Points, in no order, along strands that fork and pass close to each other.
Two points are linked if the straight distance between their rows is under 40.3. Some points are linked to none.
ped: [ -4  12   5   6  25 -18 -13  12   1  -4  -4   3 -16   3   1 -13  29  12
  26  -5 -14  19  23 -17   3  12 -18  -7   8  13  -7   9 -36  20  -7  11
  16  -1  -2 -13  -6 -31 -18  -2   9 -27  12   9   3  -5  20 -12  17  36
   6   1 -20   5  25  21   0   6   8   5   6  19  13 -11  -6]
balag: [-10  13  -5  -3  11 -16  -5  -1   1   3   2   1 -23   0  13  -2   4   6
  24 -16   0  20   3 -17 -15  13  -7  -1   0  -1  -9  -3 -12  13  -8  -5
  15  -5  -6  -9  -5 -35 -22 -17 -11 -25  18  13  10   4  21   3  -9  18
 -11  -4 -10   6  13  15   7  10   8  11 -26  14   2 -24   5]
Levu: [ 14 -10  10  -7  -3  20  -4   3  -2  -7  -3   9  15  -3  -9  -1  -5  12
 -22  28  -3 -23  -2  -6  27  -9   5 -16  -2  -1   8  13   1 -18   7   2
 -10  10   7   7   3  28  17  13  14  21  -7  -6 -14 -12  -7 -11   8 -16
  18   0   2   0 -11 -13   3   1  -4  -5  35 -13  -9  24  -7]
Leg: [-20   9 -12   5  -2 -10  -1  -2  -8   1  -1   2 -18  -2  10   4   1  -2
  21 -31   4  25  -6  -3 -19   9 -10  16   2  -4  -2 -10  11  11 -12 -16
   8  -6  -6 -11  -1 -24 -19 -18 -20 -11   8  11  12   6  15  32 -15  15
 -22  -5  -1  -4   2  14  12   8   2   9 -22   0  -4 -19   4]
fup: [ 14  -3   8  -5   8  11 -11   4   2  -3   1   9   7   3  -3   1   1   7
 -17  25 -11 -16  10 -10  29  -2   3 -16   4  -3   8  15  -4 -16   7   7
  -7  14  14  10  -5  17   9  13  21  13   0 -10 -19  -7  -1 -10  12  -4
  16   5  -8   3  -4  -7  -1   1   0  -7  35  -9  -6  22 -10]
fovo: [ 13  -9   2  -2  -6  10  17   0   1   2  -1  -5  18   4  -7   3 -13   2
 -16   8  -5 -18 -12   6  -1 -12   9  -4  -9   3   1   1   6  -8   9   8
 -10  -6   2   2  13  20  15  15   6  13 -14   1   0  -2 -13 -20  -5 -18
  10   0  15   1  -3 -17  -4 -12  -7 -11   0  -5   3   9   6]
kar: [  9   1  -9  -4   5   8   8   3  -4  10  -1   1   8   0  -7   1   3  -9
   1   9   9  -4   6  -6   4  -5   6  -3  -5  11  -5   5  -4  -4   3   6
   0  -6 -10   5   6   4   1   3   3   2  -7  -1  -4  -8   1 -27   3  -1
   1   0   1   6  12  -8 -14  -3  -6  -5 -10   4   8   3  -3]
menol: [ -9  -6   7  14 -21   1 -14  -9   5  -6  -2  -3   2  -6   9   6  -8   5
  -7  -8  -3   0 -15  26  -8   4 -11  14  12 -14  14 -15  29  -3  -4 -13
  -9   5   3  -5   3  14   8 -15 -11  16  -5  -5   5   3  -8  50  -5 -17
 -10  -2  18 -21 -28  10  10   3  -5  10  13 -13 -21  -1   4]
Vesu: [ 14  -3  11   0   0  12 -14  -4  -3 -10  -7   7   6  -6  -4   8  -2  17
 -23  20  -1 -14  -3   2  26   2  -7 -12  13  -4  14  10   8 -23  -2  -3
 -14  20  17   8   1  28  -3   6  10  15  -3  -9 -14  -6  -9  19   7  -8
  14  10  -3  -6 -19   2   9   2  -6  -4  41 -16 -13  15 -16]
tosa: [ 10  -2  -1   0  16  -4 -17   7 -11   0  -1   1  -7   7  -2   3  14   3
  -2   2  -9  -6  10  -6  19   1  -4  -5  10   0   2  19 -15  -2  -2   5
  -4  13  10   6 -11  -3 -12   9  19  -5   2  -5 -10  -4   3   4  16  17
  12   9 -24   0   5   7  -6   5   3  -9  22   1  10   6 -15]
gubur: [  6   5  -5  -6  15   0  -2  18  -1   1  -3   3 -13   6  -6   1  16  -1
  13  12  -8  -2  20 -17  11   2   1 -12   1  10   2  19 -22  -2   4  11
   7  -5  -7   5  -3 -12  -8   5   7 -17   0   3  -5   1  10 -29  10  21
   5   4 -20  18  18  -1  -6   0   4  -9   3  15  10  -7 -15]
Vekag: [ -2  -1   3   2 -19   5  32  -2  10   4   7 -11  20   0   0   5 -20  -5
 -20   6   3 -11 -17  17 -17 -23  14   6 -14  -4  11 -12  12  -2  10   0
  -9  -3   6  -2   5  16  21   6 -15   8 -16  -1   5  10 -25 -13 -14 -25
  -2  -7  17  -3 -22 -21  -2 -10  -3  -4 -16  -6   1  -1  13]
zugi: [ 10   3  -4  -8  -3   9  24   4  12   4   3 -15  17   9  -8  11 -12  -7
 -14  12   2 -13  -5   4  -7 -21  17  -8  -8   7  -1  -1   5  -1   8   9
 -11 -14   1  -3  14  20  14  22   3   5 -11   5  -3  -2 -16 -37  -3 -25
   8  -9   9   4   0 -25  -6 -14   1 -19 -20   1  16   6  10]
vozil: [-11   8  -8 -12   6  -5  12   6  10   3   7  -2  -8   6   0  -6   1 -12
  12   3  10   2   5 -13 -11  -3  22  -4 -15   6 -16  -3 -21  21  10  14
  11 -15 -26  -5   5 -20   6  -7  -8 -14   4  11   6  -1  11 -50  -1   6
  -5 -12   2  17  28  -6  -7   0   1   3 -31  19  12  -3  17]
Diz: [-12  -9   0  10  -6  -8 -19 -14  -7  -8   2   5  -6  -9   4  -3  -3   1
   6 -31  -8   8  -5  10 -10  14 -13  18   5 -19   3 -11  20   0 -13 -15
   7  10   9  -7  -8 -11  -6  -8  -6  -1   7  -2  12   4   8  48  -6   4
 -14   7   1 -16  -8  13   6   3   4   6   0 -11 -11  -8   3]
rol: [ 16   1  -6  -4  13   8  -4   8  -4   5   0   0  -3   3  -6   4   9  -4
   0  13  -3  -5  14 -11  16  -3   4  -6   2   2   1  19 -10 -10   6   9
   2   2  -3  11  -5   4  -2  10  12   2  -3  -7  -8  -4   4 -14  12   9
   8   4 -15   8  11  -4 -14   0   2 -11   9   2   4  11 -11]
lipun: [ -2  -5  -3  11 -18  -1  12 -11   9  12   4  -5  10  -4   9  -3 -13  -7
   0  -7   2   6 -17  19 -19  -1   2   8  -4  -2  -6 -15  16   3   4  -4
   2  -5   5   2   1   5   9  -8 -16   9  -5   1   6  17 -13  16 -19 -15
  -6  -7  22 -12 -19  -4   2  -4   0  14 -10  -8  -7  -3   6]
pege: [  5   7  -8  -9  16   6   5  15   5   1   2   3 -10   2  -4  -2  15  -6
  14  13  -1  -7  18 -21  12   0   6 -14  -6  13  -4  14 -23   0   6  11
   8  -8 -15   4   2 -12  -1   3   6 -17   0   2  -7  -1   9 -42   9  15
   2  -2 -12  21  24  -3  -7   0   3  -4  -8  16  15  -8  -9]
zafo: [ -8  -4  12   9  -4   0 -14 -12  -5 -13  -5   7   3  -6   3   0   2   6
 -13  -8   0  -6  -6  14   5   9 -16   9  13 -12  15  -9  18  -6 -13 -15
 -10  13  10   1  -1  10   1 -10   2   8   2  -8   2  -3  -3  45   6  -7
  -6  12   6 -16 -19  11  15   5  -4   4  19 -10 -17   3  -1]
mep: [ -4  -2   0  12 -12  -1   2  -9   7  12   4  -4   4  -3   5  -2 -11  -8
   1  -6   1  10  -8  15 -14   4  -2   9   3  -2  -8 -10  17   2   0  -4
   6  -4   1   3  -1   2   6  -9  -8   9  -2   0   4  11  -6  17 -16  -9
  -7  -2  17 -11 -10   1   3  -6   1   8  -5  -5  -8  -2   5]
vati: [ -7   8 -14 -15  -5  -8  20   9  10   5   0  -9   4   8  -7   4  -9 -12
   1   5  16  12  -4   4 -16 -18  20   0 -13   6  -6 -15  -4  14  11   7
   5 -20 -12 -10   9   1  11   2 -17  -3   0   4   3   6 -11 -33  -6 -13
  -6 -15   8   5   8 -23  -6  -7  -4   3 -31   8   8  -2  22]
dar: [  0  -2   1   4  14  -8 -13   5 -14  -5  -2   0  -6   5  -2  -4  18   3
   7  -4  -6   0  10  -3  15   5 -12   0  10   0   1  16 -15   6  -9   1
  -3   9   7   2 -11 -10 -16   6  14  -8   5  -3  -3  -7   4  14  15  21
  10   8 -24  -2   4  12  -2   9   5  -5  16   3  11   0 -16]
siti: [ 14  -4   0  -3  -1  10  14   2   0   5  -1  -4  16   5  -6   3  -9  -1
 -11   9  -2 -14  -7   0   3 -10  10  -5  -8   7  -3   4   3  -6   8  10
  -8  -5   0   2  15  18  10  18   9  11 -12   1  -2  -6 -10 -25  -1 -16
  11  -1  13   1   4 -17  -7 -11  -5 -12  -5  -2   7  11   4]
lam: [ -8  -3   9   9  11 -10 -19   5 -13 -12  -2  -2  -8  -5   3 -14  18  -1
  17 -17  -9   9  16  -5   7  14 -22  11  10   1  -3   4  -8  11 -10 -11
  -2   7  10  -5 -13 -17 -17   1  10  -8  11  -2   4 -10   6  32  11  18
   9   9 -19  -2   0  22   2  10  10   7  12   0   7   1 -16]
pazud: [ -9   5 -15 -15  -4 -10  17   5  12   5   0  -5 -10   6  -3   0  -7 -10
   8  -4  14  13  -5  -5 -23  -9  23   1 -17   2 -15 -15 -11  19  13  12
   9 -21 -19  -7   7 -15   8  -6 -17 -10   5   8   7  12   1 -35  -9   0
  -9 -15   7  10  19 -13  -4  -7  -3  10 -32  13   7  -8  24]
taren: [ -9  -4  11  10   5 -11 -24  -1 -13 -12   1  -1  -9 -12   5 -12  11  -1
  19 -25 -11  11  14  -3   0  18 -21  15   8  -4  -1  -4  -2   8  -9 -15
   0  10  12  -7 -13 -17 -18  -1   5  -8  14  -1   6  -9   8  42   7  14
   4   9 -13  -3  -2  23   0   7  12   9   7  -4   2   0 -15]
Sudaf: [ -8  -4  11  13 -12   1 -15 -12  -1 -12  -5   5   2  -7   4   3  -2   7
 -13  -8  -1  -4  -9  20   2   7 -16  11  14 -11  17 -12  27  -6 -10 -16
 -12  10   6  -2   2  15   5 -10  -4  13  -1  -7   1  -1  -7  49   3 -12
  -6   7  12 -20 -24  11  13   4  -7   4  20 -11 -19   1   1]
gela: [ -9  -9  14   8  -1  -8 -20 -12 -10 -15  -2   5  -5 -13   5 -10   4   0
   3 -23  -9   1   3   5  -1  17 -14  14   8 -12   3  -9   9   1 -13 -16
  -2  17  14  -2 -12  -8  -8  -4   6  -4  10  -5   5  -3   7  47   7   5
  -5  13  -3 -11  -8  19   7   4   7   6  11  -9  -7  -1  -7]
dekip: [ -5   2   1  11  -7  -1   0  -8   2  12   2  -3   1  -1   1  -2  -9  -9
   2  -4   5   9  -2  11  -8   5  -3   8   5   2  -8  -5  14  -1  -5  -2
   7  -1  -2   4  -5   0   3  -8  -3   7   0  -2   2   4  -2  10 -11  -3
  -7   0  12  -8  -4   4   0  -5   0   0  -4   0  -5   1   4]
Potos: [-16  11  -8  -1   8 -16  -4   0  -4  -3   1   3 -20  -2  13  -4   9   6
  25 -25  -2  24   2 -16 -17  16 -13   5  -1  -5  -6  -7  -8  13 -13  -9
  15  -7  -2 -12  -3 -35 -24 -18 -16 -24  17  12  13   2  22  17 -10  19
 -15  -2 -10   3  10  18  13   9   8  13 -26   7  -4 -24   3]
fupi: [ 16 -14   7  -2 -18  18   1  -3   1  -5  -7   2  17  -5  -8   6  -9  14
 -21  14   4 -20 -16   9   9 -15   3  -5  -1  -1   7   0  10 -20   5   0
 -13   3  -1   6   7  31  16   6   5  25 -11  -4  -5  -7 -15   8  -1 -17
  13  -2  10  -8 -15  -4   4  -2  -8  -8  27 -13  -8  12  -4]
bifo: [ 15  -7   8   0  -7  16 -11  -6  -1  -7  -3   4   8  -7  -3   8  -4  16
 -22  19   5 -16  -7   3  19  -4  -5 -10   9  -2  11   6  11 -23  -2  -4
 -15  13   9   8   1  30   4   4   9  20  -5  -6 -12  -7 -10  17   4 -14
  13   5   3  -6 -20   2   8   2  -6  -7  37 -15 -13  12 -11]
raf: [ -8   6  -2  -8   3  -3   2   4   8   7   5   1 -16   0   3  -5  -1  -7
  13   1  10  11  10 -13 -11   4  10  -4  -9   9 -13   0 -14  11   3   1
  10  -9 -20  -1  -4 -20  -2 -13  -9 -16   9  10   1   3  13 -29  -3  13
  -8  -8  -3  15  17   4  -4   3   3   7 -19  17   4 -11   8]
mez: [ -1  -4  11   7  -1   4 -11 -13  -7 -16  -8  10   7  -7   0   2   6  12
 -16  -3   0  -9  -7   9  13  11 -16   2  14  -8  18  -3  13 -11 -14 -12
 -13  17  15   3   1  16  -5  -4   8   9   0 -12  -3  -7  -4  44   9  -6
   0  16   0 -12 -17  12  16   6  -7   1  27 -14 -14   5 -11]
simi: [-3  2  1  8 -4  1  4 -7 -1 13  3 -2  5 -1 -2 -3 -5 -8 -1  1  6  6  1  8
 -4  2 -1  5  4  6 -5  0  8 -3 -3  1  5 -1 -4  6 -4  3  2 -5  0  7 -2 -4
  0 -1 -1 -1 -6 -2 -5  2  8 -4  0  2 -5 -4 -1 -4 -2  2 -4  3  2]
lofu: [ -2  -1   2   3 -19  -1  28  -5   6   7   7  -8  16   0   3  -1 -18  -5
 -14   0   4  -3 -18  19 -15 -17  12   7 -12  -2   4 -14  11   2  10  -2
  -4  -3   5  -1   3  11  17   3 -17   7 -11   0   6  14 -23  -7 -15 -22
  -1  -8  21  -7 -21 -18  -3  -8  -2   3 -15  -3   0  -2  13]
barud: [ -6   1   5   5  11 -10 -12   4 -12  -8  -4  -2  -9   0  -1  -9  18   0
  13  -8  -5   6  12  -3  10   9 -17   6   9   0  -2   9 -12  10 -11  -4
  -1   7   5  -2 -12 -16 -17   2   9 -11   9  -1   4  -8   5  21  12  21
   8   8 -21  -2   2  15   0  11   8   1  11   4   8   0 -15]
dokan: [-11  -4   9   7   2 -11 -20  -7 -11 -11   0   1  -8 -13   5  -8   6  -2
  12 -26  -9   7   6   3  -2  16 -14  15   8 -11  -1  -6   6   3 -12 -14
   3  12   8  -6 -13 -15 -14  -1   1  -7  13  -2   8  -6   8  42   4   9
  -2   9  -8  -9  -3  17   2   6  11   5   4  -5  -2  -1  -9]
Sig: [ 19  -1  -5  -5  12  13  -1   4  -1   5   0   2   4   1  -6   1   6  -4
  -3  17  -3 -10   9 -12  18  -5   6  -8  -1   2  -3  16  -4 -11   8  12
   1   1  -3  10   1  10   4  15  14  10  -6  -8  -8  -8   1 -21  10  -1
  11   0  -6   4   9  -9 -14  -4   1 -10   9  -2   3  18  -6]
Dirak: [ 11   2  -7  -7   4   6  16   5   1   6   1  -7  14   6  -8   6  -6  -7
  -8  10   5  -9  -2  -1   0 -13  13  -5  -7  12  -4   0  -1  -1   6   7
  -8 -12  -3  -1  16  16   6  15   5   4  -9   4  -4  -6 -10 -36   0 -17
   7  -4   9   3   6 -21 -11  -8  -5 -12 -17   3  14   8   6]
venu: [ -8   7  -5  -6   3  -7  -3   2   9  10   7  -2 -23   2   9  -2  -3  -2
  16  -8   8  16   6 -16 -17   6   8  -5  -8   6 -13  -2 -13  13   2  -1
  13 -10 -19  -4  -6 -26  -7 -17 -11 -19  14  13   5   8  17 -20  -8  13
 -10 -10  -3  14  17   9  -1   5   6   8 -26  16   3 -17  11]
vonu: [ -9  11  -3  -4   8 -13  -6   0   5   8   4   0 -25   2  11  -2  -1   3
  20 -11   4  18   5 -16 -15  10   0  -4  -1   2 -11  -2 -12  11  -3  -3
  14  -6 -11  -5  -6 -30 -16 -18 -11 -25  16  12   7   7  19  -9  -8  16
 -10  -7  -8  10  14  13   3   7   8   9 -26  16   3 -22   8]
Vez: [ -9  -6  -3  13 -10  -3 -10 -14   4   5   3  -3  -3  -1   8   3 -11  -3
   4 -15  -5  11 -11  19 -17  10  -8  15   6 -14   2 -10  25   3  -5  -9
   6   2   6  -2   1  -1   2 -14 -10   8  -3   0  10  12   0  39 -14  -6
 -17   1  12 -14 -14   5   8  -3   1  10  -5 -11 -16  -7   8]
Dif: [-21   7 -12  11  -7  -9  -2  -7  -7   5   2   2 -13   0  11   6  -5  -4
  19 -33   1  25 -10   7 -19   9  -7  19   2  -6  -1 -13  21   8 -11 -17
   9   0  -2  -9  -1 -18 -14 -15 -17  -2   0   6  11  10  10  38 -16   9
 -24  -5   4  -9  -2  12   9   3   2   8 -18  -5  -4 -15   4]
vipe: [ 14   0  -2  -3  16   2 -15   9  -5   3   0   1  -6   7  -5   6  11   0
  -5  10  -9  -7  15 -10  20  -2   2  -7   7   0   3  20 -12  -6   4   9
  -2  10   7  10  -9   3  -5  12  18   0   1  -7 -12  -3   3  -6  15  13
  11   7 -21   3   7  -1 -10   2   4 -13  21   1   7  13 -13]
tanod: [-14   0  -9  13 -10  -5  -5 -12  -1   8   4  -1  -7   2   9   5 -10  -5
  12 -25  -3  20 -11  15 -20  11  -6  17   3  -9  -1 -12  25   5  -8 -12
   9   2   3  -4   1  -9  -6 -14 -12   4  -4   3  10  13   5  37 -17   1
 -22  -2   9 -11  -7   9   7  -1   1   9 -13 -10  -8 -12   6]
buzul: [-10   6 -11 -13   2  -9  12   4  11   6   6  -4 -13   5   2  -3  -3 -10
  12  -5  10   9  -1 -12 -20  -4  25  -2 -17   4 -20  -7 -18  21  13  15
  13 -17 -25  -6   4 -22   7  -7 -15 -14   7  12   9   7  12 -43  -8   6
  -7 -15   5  15  27  -5  -6  -4   1   6 -33  18  10  -4  22]
pegi: [ 11 -12   5   0 -15  11  16  -1   1   1  -4  -5  21   3  -7   3 -13   5
 -18   7  -2 -21 -18  10  -2 -14   5  -1  -9  -1   5  -3   7 -10   9   6
 -13  -5   2   4  10  23  18  10   2  16 -15  -2   0   1 -17  -8  -7 -17
   9   0  15  -2  -9 -12   0  -9 -10  -8   4  -6  -3   6   5]
nife: [ -1  -2   1   6 -19  -3  23  -7   8  10   6  -6  15  -3   6  -3 -16  -7
  -8  -4   5   2 -18  18 -15 -11   8   6 -10   0  -3 -16  12   3   8  -2
   0  -4   5   0   3   7  12  -1 -17   7  -9   0   6  16 -18   1 -17 -18
  -1  -8  24 -10 -20 -13  -2  -6  -2   9 -13  -4  -2  -1  10]
vubub: [  4   1  -3   4  -2   5   9  -3  -4  13   2   0  11   0  -4  -1  -2  -6
  -2   5   6   0   0   2   0  -4   4   1  -3  10  -4   1   3  -5   1   5
   2  -5  -5   5   1   6   3   2   4   9  -5  -4  -2  -6  -2 -15  -1  -4
   0   2   7   1   6  -5 -11  -4  -5  -7  -4   3   2   4   0]
rad: [ 18  -3  -2  -4   5  14   6   1  -3   5   0   0  11   2  -5  -1  -3  -1
  -7  12  -3 -14  -1  -7  12  -7   7  -7  -5   5  -5  11   0 -12   8  12
  -4  -2  -4   7   9  15   7  16  12  13 -10  -4  -4  -9  -3 -24   5 -10
  11  -2   6   1   8 -13 -11  -7  -4 -10   3  -3   2  16  -1]
vurep: [ 14  -5   6  -7   6  16  -4   5   1  -3   1   8  11   3  -7  -2   1   4
 -16  27 -11 -20   6 -12  30  -5   5 -16  -1  -2   4  17  -4 -16   9   8
  -5  10   8   8  -2  19  15  15  20  17  -4  -9 -16 -10  -3 -20  10 -11
  18   0  -4   3  -2 -12  -2   1   0  -7  29  -8  -4  27  -6]
kodes: [-20  10 -11   1   3 -15   0  -1  -7  -2   0   5 -20  -1  15  -2   7   3
  24 -30   3  27  -4 -11 -21  11 -11  10  -3  -5  -5  -9   0  15 -14 -15
  12  -9  -6 -12  -2 -32 -21 -21 -19 -19  15  12  13   5  20  24 -13  18
 -20  -5  -5   0   7  17  15   9   5  12 -27   4  -6 -27   6]
vanif: [ -4  11   5   0  17 -16  -7  13  -2  -3  -6   3 -14   6  -1 -10  20   8
  21   1 -12  12  20 -13   6  10 -13  -8   6   9  -2  12 -29  13  -4   8
  11  -3  -3  -6  -7 -26 -17   0   6 -24   9   7   3  -1  16 -13  13  31
   5   3 -20   9  16  10  -1   6   6  -1   5  19  10 -13 -10]
vufef: [ -7   7  -2  -7   7   0   6   8   5   4   3   2 -10   1   2  -6   5  -8
  14   8   7   2  15 -15  -1   2   9  -7  -9  13  -7   5 -18   7   3   5
   8  -9 -18   0  -3 -17  -1  -8  -3 -16   5   6  -2   0  13 -38   4  13
  -5  -4  -6  20  19   2  -6   3   2   3 -16  18   8 -10   2]
Zom: [ -5   9  -8  -8 -12  -8  23   4   9   8   5  -9   7   4   0   4 -14 -11
  -3  -1  13  11 -10  10 -16 -18  18   3 -11   6  -3 -17   5   9  11   2
   4 -14  -4 -10   6   5  11   6 -19   3  -2   1   3   8 -16 -21  -7 -17
  -4 -18  14  -1  -4 -23 -10  -6  -2   2 -26   4   7  -2  19]
niret: [ -8 -11  15  11  -4  -6 -21 -14  -9 -18  -4   9   0 -17   4  -8   5   4
  -3 -23  -7   0   0   6  -2  15 -19  15   9 -14   8 -14  13  -2 -12 -19
  -4  17  16  -3 -10  -2  -4  -6   2   0   9  -9   5  -1   7  53   5   2
  -7  15   0 -14 -14  19  12   2   2  10  16 -14 -13  -2  -5]
Bapop: [ -6  -9   1  13 -16  -2 -10 -11   6   1   1  -5   2  -3   8   2 -11  -1
  -1  -8  -4   5 -14  22 -15   7 -11  13   8 -14   7 -11  24   1  -3  -9
  -1   1   4  -1   1   7   8 -15 -11  11  -3  -2   8  10  -4  42 -11 -10
 -12   0  16 -17 -22   7  10  -1  -2  12   2 -13 -20  -3   9]
voraf: [  6   1 -11  -9   7   8  10   7   0   6  -2   1   4   1 -10  -1   5  -9
   4  11  12  -4   8 -10   3  -5  10  -7  -8  12  -7   3 -10   1   2   4
  -1 -10 -14   3   9  -1   1   2   3  -6  -6   3  -5  -7   2 -38   3   1
  -2  -2  -2  10  17 -10 -12  -1  -6  -1 -15   8  11  -1   0]
kub: [  2   3  -9  -8  10   8   8   9   2   3   1   3  -4   0  -5  -2   9  -8
  10  14   7  -4  16 -15   6  -1   8  -9  -7  11  -6   8 -17   0   3   6
   4  -8 -15   5   2  -9  -1  -1   3 -12  -2   3  -5  -2   8 -39   5  10
  -3   0  -9  18  19  -4  -9   1  -2  -1 -12  12  11  -7  -4]
kareg: [  9  -6  11   0   6   4 -15  -6  -7 -12  -6   8   4   0   1   2   7  15
 -17   6  -7 -12  -1   2  20  10 -11  -7  14 -10  12   8   0 -12  -7  -2
 -11  23  20   8  -2  11  -9   5  18   5   0 -11 -10  -4  -2  27  10   3
   7  15 -10  -6 -10  10  12   3  -5   2  31 -13  -6   8 -15]
fidub: [ 15  -4   9  -4   7   8 -15   1   0  -4  -1   8   3   2   0   3   1  11
 -19  18 -10 -13   6  -5  26   3  -2 -14   8  -7   8  14  -2 -17   3   4
  -8  19  17  11  -5  16   2  10  20  10   1 -10 -18  -4  -2   3  12  -1
  13   9  -9   0  -6  -1   2   0  -2  -5  36 -10  -7  16 -11]
dolol: [ 15  -5  11  -2   6   8 -15  -2  -3  -9  -5   8   3  -1  -1   5   1  15
 -21  16  -5 -13   1  -1  24   5  -8 -12  12  -7  11  12   1 -17  -2   1
 -11  22  19   9  -3  19  -4   8  16   9   0  -9 -16  -4  -5  15  10  -1
  12  12  -7  -4 -12   3   8   1  -5  -1  38 -14  -9  14 -13]
gevu: [ 11 -14   6   2 -19  13   9  -3   1  -1  -5  -3  22  -1  -6   4 -10   9
 -17   8   1 -19 -19  13   0 -14   1  -1  -4  -2   8  -2   6 -13   7   4
 -12  -3  -1   5   7  25  18   4   2  21 -12  -4   1  -1 -16   4  -6 -15
   9   0  14  -6 -13  -5   3  -5 -10  -5  15  -9  -7   6   1]
pob: [ -8   9 -16 -16  -4 -10  20   7  12   4   0  -7  -6   8  -5   3 -11 -11
   5   1  16  14  -6   0 -23 -14  23   1 -16   2 -11 -17  -7  17  14  12
   8 -22 -13  -9   9  -7  11  -2 -21  -5   2   6   7  12  -6 -34  -9  -7
  -8 -17   8   9  13 -21  -5 -10  -2   9 -35   9   6  -7  26]
Zapa: [ -4   5   2  -2  13 -11  -5  11  -9  -3  -7   1 -12   5  -5  -7  17   3
  14   2  -5   9  17  -5   9   7 -12  -3   6   4   0  14 -21   7  -7   3
   5   0  -2   0 -10 -18 -17   0   4 -19   5   3   4  -1  10  -4  11  26
   6   7 -22   6   9   7  -2   9   5  -3   8  13   7  -8 -12]
Bes: [ -8   9  -8 -12  12   0  10   6  10   2   9  -2  -8   6   1  -6   7 -12
  15   7   8  -4   9 -17  -3  -3  18  -8 -12   8 -14   5 -26  18   9  15
  10 -12 -25  -5   5 -19   5  -5  -1 -16   3  10   4  -4  13 -55   4   8
  -3 -10  -3  21  31  -3 -10   3   2   0 -30  22  18  -4  11]
tal: [ -4   5  -6  -5 -11  -2  26   5   7   7   7 -10  16   7  -3   6 -13 -10
  -8   3   8   2  -9  12 -11 -18  16   1 -10   8   1 -13   7   6   9   3
  -1 -12   0  -9   8  10  14  11 -12   4  -7   2   1   3 -16 -28  -6 -21
  -2 -12  14   3  -5 -24  -8  -8  -1  -7 -24   4   9   0  15]
dutot: [  4   2  -4  -3  14  -5  -5  15  -8   0  -5   1 -13   7  -7   1  16   3
  11   9  -7   2  18  -9  11   3  -4  -7   4   6   3  19 -22   1  -1   7
   6  -2  -4   5  -7 -11 -12   4   7 -16   1   2  -2   1   9 -14  12  24
   5   7 -23  13  11   1  -5   5   4  -8   8  13   8  -7 -15]
vakuz: [  5  -5  10   4   3   5 -13 -11  -8 -16  -7   9   6  -5   0   3   7  15
 -18   2  -3 -12  -5   6  18  11 -15  -2  15  -8  17   4   7 -13 -12  -6
 -12  20  19   6   2  15  -9   0  11   8  -1 -12  -6  -6  -4  37   9  -1
   4  16  -6  -9 -15  10  15   5  -7   2  30 -14 -10   7 -15]
ropi: [  2   3  -4  -5 -11   7  30   4  14   5   7 -13  21   6  -5  10 -15  -9
 -15  10   2 -11  -9  11 -11 -23  18  -4 -10   3   5  -7   9  -1   8   6
  -8 -13   3  -4  10  17  19  19  -5   6 -12   3  -1   3 -19 -32  -6 -27
   0 -11  11   4  -7 -27  -6 -13   2 -16 -24  -1  12   0  12]
Vasu: [ 14 -10   9   1 -17  19  -5  -5   0  -6  -5   3  14  -7  -6  10  -6  16
 -22  17   5 -18 -14   7  15 -11   0  -6   5   0   8   3  13 -25   0  -4
 -15   8   4   6   4  34  11   6   7  26  -9  -4 -11  -8 -14  15   1 -18
  12  -2   8  -9 -20   1   6   1  -6  -8  36 -16 -10  13 -10]

A fork is a point with three links, a tip a point with one. Leave the first point through the second and follow the links. Name the first fork or tip that comes.
nife; lipun => kub
tanod; Vez => dolol
lam; taren => niret
mep; lipun => Vekag
pob; vati => siti
kub; pege => ped
ropi; tal => Bes

A fork is a point with three links. Follow the links from the first point to the second and name the forks in between, in order.
dutot; Leg => kub
pegi; pob => siti
bifo; tanod => dolol
fidub; zugi => dolol, siti

Follow the links from the first point to the second, and from the first to the third. Name the last point that the two ways share.
raf; nife; dutot => kub
venu; nife; vanif => kub
vurep; Sudaf; siti => dolol
zugi; kareg; rol => siti
Levu; mez; pegi => dolol
ropi; dolol; dar => siti

Name the points in between on the shortest way along the links from the first point to the second, in order.
ped; venu => vanif, Zapa, dutot, gubur, pege, kub, vufef, raf
Dirak; kareg => siti, fovo, pegi, gevu, fupi, Vasu, bifo, Vesu, dolol
venu; nife => raf, vufef, kub, voraf, kar, vubub, simi, dekip, mep, lipun
pazud; rad => pob, vati, Zom, tal, ropi, zugi, Dirak, siti
Potos; vakuz => kodes, Leg, Dif, tanod, Vez, Bapop, menol, Sudaf, zafo, mez
barud; siti => dar, tosa, vipe, rol, Sig, rad
